A landscape with many valleys, sampled at points; each row gives a point and its height.
From any point a ball rolls to the lowest of the 5 points nearest to it. It stops when none of these is lower. Distance is the straight distance between rows; heights are no part of it.
Bak: [ 92  55  46 153 174 120  76 101 155 138 141 145 106]  h=397
Vave: [ 94  67  60 142 168 112  98 108 161 143 130 154 108]  h=268
mas: [124 128  76 144 165  65 173 129 162 150  68 172 156]  h=136
sug: [111 150  90 114 144  70 195 134 151 152  73 188 143]  h=238
lapeg: [113 134 111 109 140  95 146 121 144 151 117 175  97]  h=63
tuvo: [128 115 135 137 163 125  89 121 138 137 151 123  64]  h=277
zit: [178 188 170 128 117  88 155 108 109 144 111 141 149]  h=479
rasu: [113 139 153  90  72 192 153 147 102  98 146 109 147]  h=412
zate: [105 110 148 101  75 210 124 143 106  95 164 105 138]  h=657
nedaf: [168 162 164 141 121 108 131 118 111 126 118 111 156]  h=406
vefus: [ 97  80  60 139 160 101 110 113 159 146 118 159 118]  h=202
Vud: [119  92 121 160 106 180  81 147 121 107 154  75 156]  h=182
fuvaf: [132 114 135 152 110 162 102 146 115 107 136  79 168]  h=104
faz: [105  95  54 153 166  87 124 118 159 149 100 156 133]  h=189
Pazo: [164 154 157 149 134 116 109 123 120 131 131 108 125]  h=398
roboz: [102 113  78 124 151  84 156 127 156 147  95 174 132]  h=177
tirit: [ 91  54  80 137 179 133  74 101 153 130 160 139  76]  h=496
Zova: [100  94 136 121  87 199 115 147 115  97 157  96 154]  h=378
Zevun: [143 119 138 169 148 141  70 138 131 124 151  79  95]  h=194
pufa: [125 130 148 111  96 159 152 145 108 100 124  97 179]  h=287
galob: [130 174 159  69  75 168 189 153  97  98 115 114 168]  h=655
seruk: [120 123  71 151 167  72 159 126 163 151  70 168 156]  h=107
lenot: [169 195 156 119 116  79 159 110 116 157 114 167 122]  h=477
kasa: [150 131 148 165 142 135  82 134 123 125 144  88 114]  h=198
sul: [101  80 134 125  84 213  99 145 116  98 170  95 142]  h=425
zadet: [126 141 131 118 142 100 131 119 134 150 131 157  83]  h=566
sapo: [147 160 165  96  98 131 182 137 102 101 100 106 194]  h=622
Gom: [165 172 158 133 129  97 133 114 119 148 126 143 110]  h=561
biz: [164 163 171 125 112 117 165 125 106 115 108 107 186]  h=395
bep: [125 164 123 105 130  84 164 123 135 160 109 185 103]  h=356
zude: [ 97 102  83 120 155 101 133 117 153 147 119 166 106]  h=73
vab: [145 163 141 122 134  95 134 118 129 153 127 156  92]  h=630
libe: [115 115 140 118  89 178 137 146 111  99 140  95 171]  h=44
gove: [137 152 158  99  95 144 172 146 104  96 109 104 188]  h=529
fim: [110 127  81 118 147  81 173 131 157 147  83 179 140]  h=179
Midis: [129 107 132 151 168 137  74 128 141 127 159 100  63]  h=228
kikoz: [133 139  79 147 167  58 183 130 162 153  54 174 163]  h=170
nep: [111  98 115 126 163 117 104 111 145 140 146 145  73]  h=317
zal: [153 137 151 159 132 128 100 137 119 125 137  88 140]  h=259
Rike: [114 115 119 119 154 108 117 113 146 143 139 151  76]  h=438
bem: [155 138 154 153 123 129 111 131 113 117 131  91 155]  h=220
sol: [108 124 145  96  76 192 144 150 105  97 143 106 157]  h=355
sitaf: [175 177 174 109 113 102 182 116 103 113  97 123 196]  h=464
lizar: [113 101 122 132 164 123  93 115 143 135 155 133  64]  h=323
gumef: [142 134 146 145 153 119  95 124 130 136 146 118  81]  h=105
Laki: [114 127 167  93  70 221 122 142 100  97 174 112 114]  h=57
zut: [146 116 138 167 127 151  87 145 121 116 142  77 140]  h=135
riv: [140 181 161  68  84 149 199 147  97  97  97 112 180]  h=787
sabus: [114 114 171 101  73 232 105 139 105  99 187 113 107]  h=650
lur: [102  94 152 108  77 222 107 141 110  99 177 106 123]  h=598
mal: [108 139 103 108 139  89 163 125 144 155 104 182 111]  h=261
tigos: [137 140 140 129 143 109 115 118 131 145 139 140  79]  h=653
Vufu: [173 171 168 136 124  97 142 114 111 136 117 125 153]  h=455
supi: [ 96  87  85 122 157 107 118 113 151 144 130 160  99]  h=168
rini: [136 123 142 148 153 125  89 123 133 135 150 111  76]  h=251
fos: [157 142 153 159 138 119  98 128 123 131 137 104 113]  h=1
Tepel: [141 183 129 105 117  81 170 122 128 164 106 182 106]  h=426
vol: [111 101 134 131  93 186 114 147 113 100 150  89 165]  h=269
kif: [172 187 161 125 120  89 148 111 114 150 117 153 131]  h=490
ruk: [145 183 141 110 121  86 162 117 123 161 111 176 102]  h=444
Pag: [139 124 143 153 114 148 111 141 117 113 134  83 169]  h=21
bol: [149 143 156 131 108 134 143 134 109 107 117  95 182]  h=254
Moziz: [106  72 109 135 174 138  76 109 148 127 161 123  60]  h=396
Tifi: [105 103  62 148 163  86 137 125 162 148  91 164 137]  h=163
lodiz: [122 150 153  86  76 172 171 149 103  95 124 106 167]  h=484
Reb: [138 107 129 177 136 159  61 146 127 115 153  67 122]  h=169
ref: [ 90  61  62 143 168 120  88 104 157 139 143 151  99]  h=333

Two balls start at each pair of points below. Name the first point that both come to, or write -.
gove, Vufu => bol
sapo, sitaf => bol
Tifi, Moziz => -
supi, vab => lapeg
lodiz, galob => libe

Where does a ball stop that starts at each point below?
kif => lapeg
sul => Pag
rini => fos
tuvo => fos

Call two points neighbours if one is among the 5 nearest of the other. Go from one point of each pair to the other, from neighbour to neighbour, staying as low as possible. Name the highest point that can't be avoided.
libe, fos => vol
lapeg, fos => nep
Laki, Pag => sol
seruk, lapeg => Tifi
Pag, fos => kasa
